A landscape with many valleys, sampled at points; each row gives a point and its height.
A ball rolls from a point to whichever of its 2 nearest points has the largest drop for the distance, and stops where none of them is lower. Distance is the straight distance between rows; heights are no part of it.
Suna (h 3.59): 104 116  83  93  59 123 107  86 100  98 107 104  77  61  72  84 107  92  80  72 101 124 102  89 110 104
piva (h 6.19):  97 109 132 125  90 114 112  62 109  78 138  86  70  93  79  77  75 108  94 137  79  81 139  87 118 131
gipo (h 7.13):  75 110 127 107  97  42 105 110 120 107 144 110  86 121 107 114 129  78  89 110  64  99  82  97  92 101
Fedez (h 5.78):  85 116  65 114 105 123  87  87 114  93  88  94  89  98 103 108 114 101 113 111 153 137  80  96 116  56
sosim (h 8.39):  89 104 101  88 101 108  92 111 112 111  98 100  86 135  75  97 128  85 108 102  62 110  95 108  89 109
Tidud (h 7.09):  94 101  59  51  83 137  77  85  90  96  81 115  97  79  98 103  69 105  89  76 100  86  86  86  84  84
simi (h 7.64):  73 122  94 126  89 113 119  88 104  96 146 101  87 112  87  93 113  88  87 120  72 111  90  95 106  89
zep (h 2.72): 111  91  85 106  80 128  91  81 144 136 107  72  50 136  69  82 107  93 100 101  72  88 116  74 111  93
Ter (h 6.55):  58 112 113 107 102  95  91  70 111  98 155 105  92 106 103 110  85  93  95 110  47  58  91  76  79  87
gan (h 5.73): 120  98 119 123 108  76  97  62 113  90 113  89  74 109 110 109  76 108  80 124 111  85 129  95 135 109
sisub (h 7.36): 113 107  78  67  90 156  81  77  54  76  85 108  83  47  83  84  67 100 113  57 114 130 107  85 107 109
mozo (h 3.31):  99  87 119  99 116  29  78 109 103 116 129  96 115  92 137 131 120  82  95  68  80  94  95 100  85 106
rul (h 1.21): 115  98 148 127  91  65 120 106  93  86 136 100  80  80  92 104  91  95  85  77  82 123 130  92 113 137
Sadi (h 2.90):  91  90  80 103  83 130 103 129  87 128 108  99 116 104  83  89 119  97 120  58  65 101  78  87  71  83
Zupor (h 2.94):  96  97 121  81 126  49  80 126  70  93 125 103 122  60 136 123 113  86 107  73  86  87 112 110  70 110
Vetod (h 6.90): 118  85  89  58  66 107 104  99 106 125  75 102 106  68  93  87  95 112  97  68 100  60  98  84  74 101
Gesa (h 7.63): 108  83 118  92 114  89 106 149 110 106  96 108 119 105  74  89 148 105 135 135 107 101 128 121  82 104
tozi (h 3.52):  92  88 104 103  76  92 119 110 117 140  90  99  89 126 101 104  93  89  86  66  78 106  80  81  97  82
soleg (h 5.40): 102 112  57  94  89 136  84  79 101  84  80  93  69  76  92 100  78 101 108 103 171 140 100  79 121  71
zam (h 2.06): 123 102  99 118 113  74 101  72  83  89 123 103 109  62 109 105 117 101  98 103 104  76 138 122  90 117
roroz (h 4.86): 116  88 114  75 113  81 105 112 123 108  50 108 131 139 106  94  95 108  95 123  98  65 107 132 107 111
Padu (h 3.29): 110 108 109  63  96  69  91  75 142  92  96 106  69  81  98  92  87 106  72 136 127  94 133  77 101 112
Kuga (h 3.19): 116  96  98  78  96  83 100 122 103  92  71 112 104  92 106  86  98  97  87  91 117 120  88 120 110 108
gobiv (h 7.34): 117  98  56 112  94 138  89  83  68  96  93  89 104  65  98  95 102 113 134  72 126  95 113 102  86  84
bemi (h 3.30):  93 106  96 126  84 107 143  93  74 100 106 111 128  89 106  96  78 117  85  80  99  98  85  96  99  80
Lufe (h 8.30):  99  98 116 105 101  79 101 136 112 104 107 101  91 147  76  96 127  79  86  95  67 125  92 115 116 124
Vun (h 2.63):  93 103  73 130  62 148 121 109  79 123 108  92 106  99  66  85 121  99 114  70  82 103  88  93  91  83
bomag (h 3.12): 116 101  89  99  56 116  99  69 123 115 104  87  59  97  87  82  88  90  77  79  72 102 118  83 117 111
gagil (h 0.94):  94 111 130 141 117  63 108  59  88  95 154  85  91  64 124 121  83 108 104 103 106  75 122  74  98 105
tupu (h 7.57): 129  96  73 107  83 115 113  99 122 127  71  98  88  96  92  88 130 103 101  92 138 105 105 108 118  86
mivaf (h 7.78): 109  80 119 104 125  58  96 156 124 120  83  95 120 138  91 109 148  92 117 120  86  97 116 129  94 120
Dute (h 7.22):  95 110  62  70 103 152  53  74  87  79  91 102  81  74  84 103  69 101 101  81 120 122  99  83  91 103
fova (h 2.65): 114  82 128  87  95  69 113 162  97 103  79 112 113  92 101  91 106 104  95  61 107 139  95 108  99 116
fovus (h 2.49): 133 100  95  88 100  74  95  83  90  76 100 105 116  54 109 100  97 109  86 113 132  89 136 123 102 119
zoku (h 1.48):  99 100  91  95 128 158  63 103 101 105  59  89  75 149  92  98 109  91 127  90  74 147  79 105 122  96
Bilap (h 4.41):  92  88  91  67  89 120 112 151  89 115  60 115 137  83 108  85 108 114 120  92 140 108  68 120  78  77
dus (h 7.03):  91  97 124  97  88  80 107 110  70 114 136  95 112  61 110 112  86  99 104  49  72  97 107  60  69 101
torum (h 6.98): 102  90  70  43  82 108  80  98  93 109  69 115 117  67 105 102  93 100 102  54 113  75  73  99  64  85
tel (h 4.87): 110 103  84  83 116  79  89  86 131 100  77  95 101 112 114 109 108  98  96 143 140  67 111 111 101  84
pedaf (h 4.36):  87 107  96 109 110 111 129  83  95  87  78 113 127 117 108  88  68 113  85 148 110  72  96 122 108  88
gadus (h 0.13):  99 109 133 128 102  74 102  74 106  85 156  94  70  78 101 120  87 102 100  95  93 117 105  75 105 106
dos (h 2.19): 127  87 112 118 115  50  78 113  63 105  93  87  98 122 110 129  99  86  85  41  62 129  97 120 122 145
zozut (h 2.95):  99 105  75 138  81 147 140 106  68 106 100 100 126 110  96  80  98 113 105  91  94  91  80 102  94  78
moguk (h 6.56):  84 115 100  86 118 114  58  76 101  83 136 100  83  90  94 107  94  90 117 124  84  84 117  80  76  99
nez (h 7.50):  88  93 138  94 139 106  97 161 101  93  85 107 113 106  86  87 123 104 143 127  93 124 114  99  90 107
kes (h 2.37):  91  91  98 102 102 147  89  94 136 124  90  77  57 143  74  94 103  95 116 119  95 115  98  63 118  90
lasib (h 7.81):  59 133  76 124  85 146 115  74  93  82 124  99  90 118  74  85 112  99  84 137  93 109  72 118 124  92
Tal (h 6.70): 109  86  97  78 118 113  77  89 104 101  92  96  99  97  96  89  89 107 122 119  96  79 120  78  90  93
gavez (h 7.24): 113  93  94 103 104 122  94 109  57 104  99 108 120  53 108 105  91 113 128  67 121 105 107 102  76  89
nafi (h 6.89):  89  94 144 107 123  48  91 124 109 102 127  99 108 127 110 111 119  88  96 115  58  83 104 116  85 124
tob (h 6.91): 107  90  85  53  89 108  92 112 133 124  57 117 102 103 105  88 102 105 115 106 132  69  88  85  76  68
tib (h 3.15):  97  82  92  88  95  98 103 128 106 142  86  99 113 117  94 103 106 101 117  64  68  80  81  86  71  69
nis (h 4.94): 110 118  75 118  99 126  90  57  96  83  92  86  55  89  97  96  66 107  93  84 131 144 102  78 128 105
lefun (h 4.09):  96  87  90  43  96 124  91 147 107 106  53 114 105 108  98  99  99  98 118  78 112 127  74  96  82  84
tivon (h 6.40):  91 103 140 133 132  73 119 101  96  73 109 103 118 122 112 108  86 112  88 149  92  89 100 121 124 119
vema (h 1.96):  90 101  93  95 119 160  70  95 119  98  79  87  63 158  81  88 102  85 109 120  80 127  94  88 127 110
pokuf (h 5.06): 118  79 102  74 115  64  94 128 111 117  50 102 140 133 122 113 103  96  96  95  81  50  93 142  98 117
nir (h 5.28): 111  84  91  68  89  69  91 122 103 125  68 107 133  98 112 111 125  92  94  61  95  56  77 128  83  99
Sufar (h 4.47):  89 119  88 114  84 159 103  85  76  71  95  96  61  87  84  85  68  99  97  79 127 170  83  79 135 124
Zirek (h 3.69):  96 101  89  81 105 120 106 119 112 106  55 110 105 131  96  93  85  99 107 109 120 119  75 111 113  88
kofa (h 4.02):  91 112  79 106  75 161 119  98  76  91  94 100  84  74  79  74  99 100  97  73 127 144  91  89 117  91
Silu (h 4.59): 105  97  85  84 113 110 115  98 107  91  68 109 126 117 101  83  98 115 104 151 127  65 106 125  90  96
gub (h 3.73):  87 117  96  82  71 100 115  73 125  88 114 116  87  69  81  92  83  99  75 124 115  80 117  87  87  98
Lofa (h 1.43): 125  94  98 129 102  82  96 103  67  97  99  88 108 115 103 104 103  99  84  64  85 115 103 124 124 132
vozu (h 7.18):  81  92 125  90  98  99 125 121 122 113 103 111 107 112  98  82  96 101 103 126  93  96 104  83  87  88
buv (h 7.14): 111  89 102 106  99 109  98  95  58 111 114  91 118  65 116 104  75 109 104  44  86  95 101  85  80 100
nibo (h 1.58): 103 100 102 109 155 118  49 125  70  84  81  84  99 122 108 122  98  82 140  73  85 154  74 128 116 112
lubuf (h 7.02):  90  92 109  60  95 108 104 112 151 107  82 106  99 114  97  85  97 108 107 149 120  82  96  77  84  72
zadi (h 0.71): 102 115  79 104 140 140  59 122 100  97  56  87 111 146  98 120 108  91 139  90 104 154  79 146 134 101
nolu (h 6.80): 124  79  88  78  90  96  92 102 113 130  79 108 106 101 105  97 105 113 122 103 112  62 122  89  72  86
Famo (h 5.17):  95 109  69  81 118  83  67  68 133  79  68  95  92 119 125 123  79 107  85 147 150  90  97  96 125  79
Vova (h 4.29): 105  87 104  74  85  88 139 145 113 117  54 115 128  98 121 102 112 114 105 108 135  91  73 114  85  85
mezu (h 5.48): 113  98  89 108 118  91  80  57 122  99 101  94  81 132 121 117  61 107  89 123 118  89 100  87 130  94
rava (h 2.87): 127 106  96  73 105  95  73  76 108  66  89 106  88  64  95  90  87 104  94 132 126  81 150 101  99 124
Mekep (h 2.51):  86 103 123  71 122  60  93 112  68  86 118 111 132  49 153 123  99  97 105  96 122  80  87 103  68  96
guzo (h 8.13): 108 101 118 138 111  81 122 146 108  97  90  99 115 151  88  98 127  86  97 110  93 142  94 134 130 130
begaf (h 2.78): 120  79 124 115 120  32  85 108  84 107  97  88 111 127 141 135  97  91  83  61  73 101  90 105 118 126
fas (h 4.07):  83 111 102  87  93 109 122  77  97  80 100 114 109  84 101 101  57 118  72 135 112  78  86  94 107 106
pifop (h 6.04):  68 112  71  99 105 113  95  81 106  95 108  93 106  91 117 115  86 111 121 117 141 116  72  85 100  56
tibo (h 7.42):  79 113 109 128  73  81 123  98 118 100 145  97  78 114  85  97 123  83  72  93  58 112  81  99 114 111
Sefo (h 3.91): 109  85 100 116  69  95 138  93 120 128  82  93 111 134  96  78  97  98  73  89  81  88  90 103 111  95
nepa (h 5.98): 122 103 121 153 119  94 110  57  82  72 133  89  91  99 101  94  83 118 105 135  97  78 137 103 121 118
Kazot (h 6.87):  80 105 117 127  81  80 114  91  79 107 156  91  97  87  96 119  95  89  96  48  52 104  93  74  83  92
nev (h 7.95): 130  96  98 121  97  68 111 148 114 105  67  98 118 136  86 100 157  81 113 108 105 122 113 152 117 120
riro (h 6.71):  80 101 123 134  95  80 110  84  99 114 156  88 102 110 114 118  79 101  84  82  48  74  88  80  93  93
Filun (h 6.41):  65 122  74  99  98 105  78  57 115  98 148  94  96  90 101 119  99  96  96 128  87  68 101  83  79  73
Kefim (h 7.98):  79 136  66 109  80 152 108  77  79  69 127 103  90  75  69  89 126  82  89 112  99 117  93 118 106 104
foli (h 8.14):  61 123  78  85 109 157  89 105  95  78 121 102  83  97  68  80 143  80 110 131  99 125  91 117  88  89
pimuf (h 6.26):  67 118  82 108 105  94  85  58 114  86 139  97  95  92 134 127  87  97  99 138 121  89  75  78  88  63
ginu (h 0.41): 123  98 123 127  81  68 110  88  63  93 120 101  92  81  91  99  89  97  67  66  69 101 129 115 121 150
lun (h 6.64):  98 101 134 110 126  55 102 120  95  96 109 101 126 117 131 124 102  99  81 122  94  89  90 122 107 112
Rotib (h 2.03): 113  87 141 116  88  65 130 135  94 105 101 104  92  91  97  96 104 108  86  71  96 137 118  82 104 123
gir (h 1.55): 109  94 114 136 124  64 103  81  72  88 133  93 114  68 132 119 101 113 103  98 107  91 116 110 100 108
koli (h 4.01):  99  92 102  71  78  84 138 114  96 120  68 117 145  99 131  85 104 107  76 105 123  60  81 107  80  97
rogos (h 2.52): 113  88 113  95 110  79  97  88 110  98 127 102  94  66 101 100 133 100 118 123 112  74 147  95  79 100
mar (h 3.70):  90  96 111  91  87  91 145 105  82  97  87 115 144  79 120  98  87 112  73  94 114  83  86 119  88  95
Dorum (h 7.70): 130  88 101 119  83  94 115  90 120 113 101  92  79  85  88  89 111 110 101 102 120 104 124  96 112  97
nik (h 6.17):  98 101 138 152 127  99 114  87  76  67 131  94  95 118 103  99  70 123  98 150  87  87 112 103 127 128
tevan (h 7.44): 125 102  44 123  93 118  84  77  92 114  74  94 105  98 100  97 120 107 116  89 125  92 104 109 111  69
ruf (h 7.35):  82  86 138  97 119 106 115 141  97 105  81 106 124 121 100  96  86 117 120 131  99 112 105  95  89 106
tera (h 8.26):  80 114  93  79 116 131  71 108 108  79 117 106  74 117  76  92 134  83 107 115  85 122  89  97  95 104

Where does a ball stop that starts at each point below?
pokuf: gadus
gobiv: zadi
Bilap: ginu
vozu: zadi
Vetod: zadi
pifop: zadi
nik: gadus
simi: gadus
Vova: Vun
piva: gadus
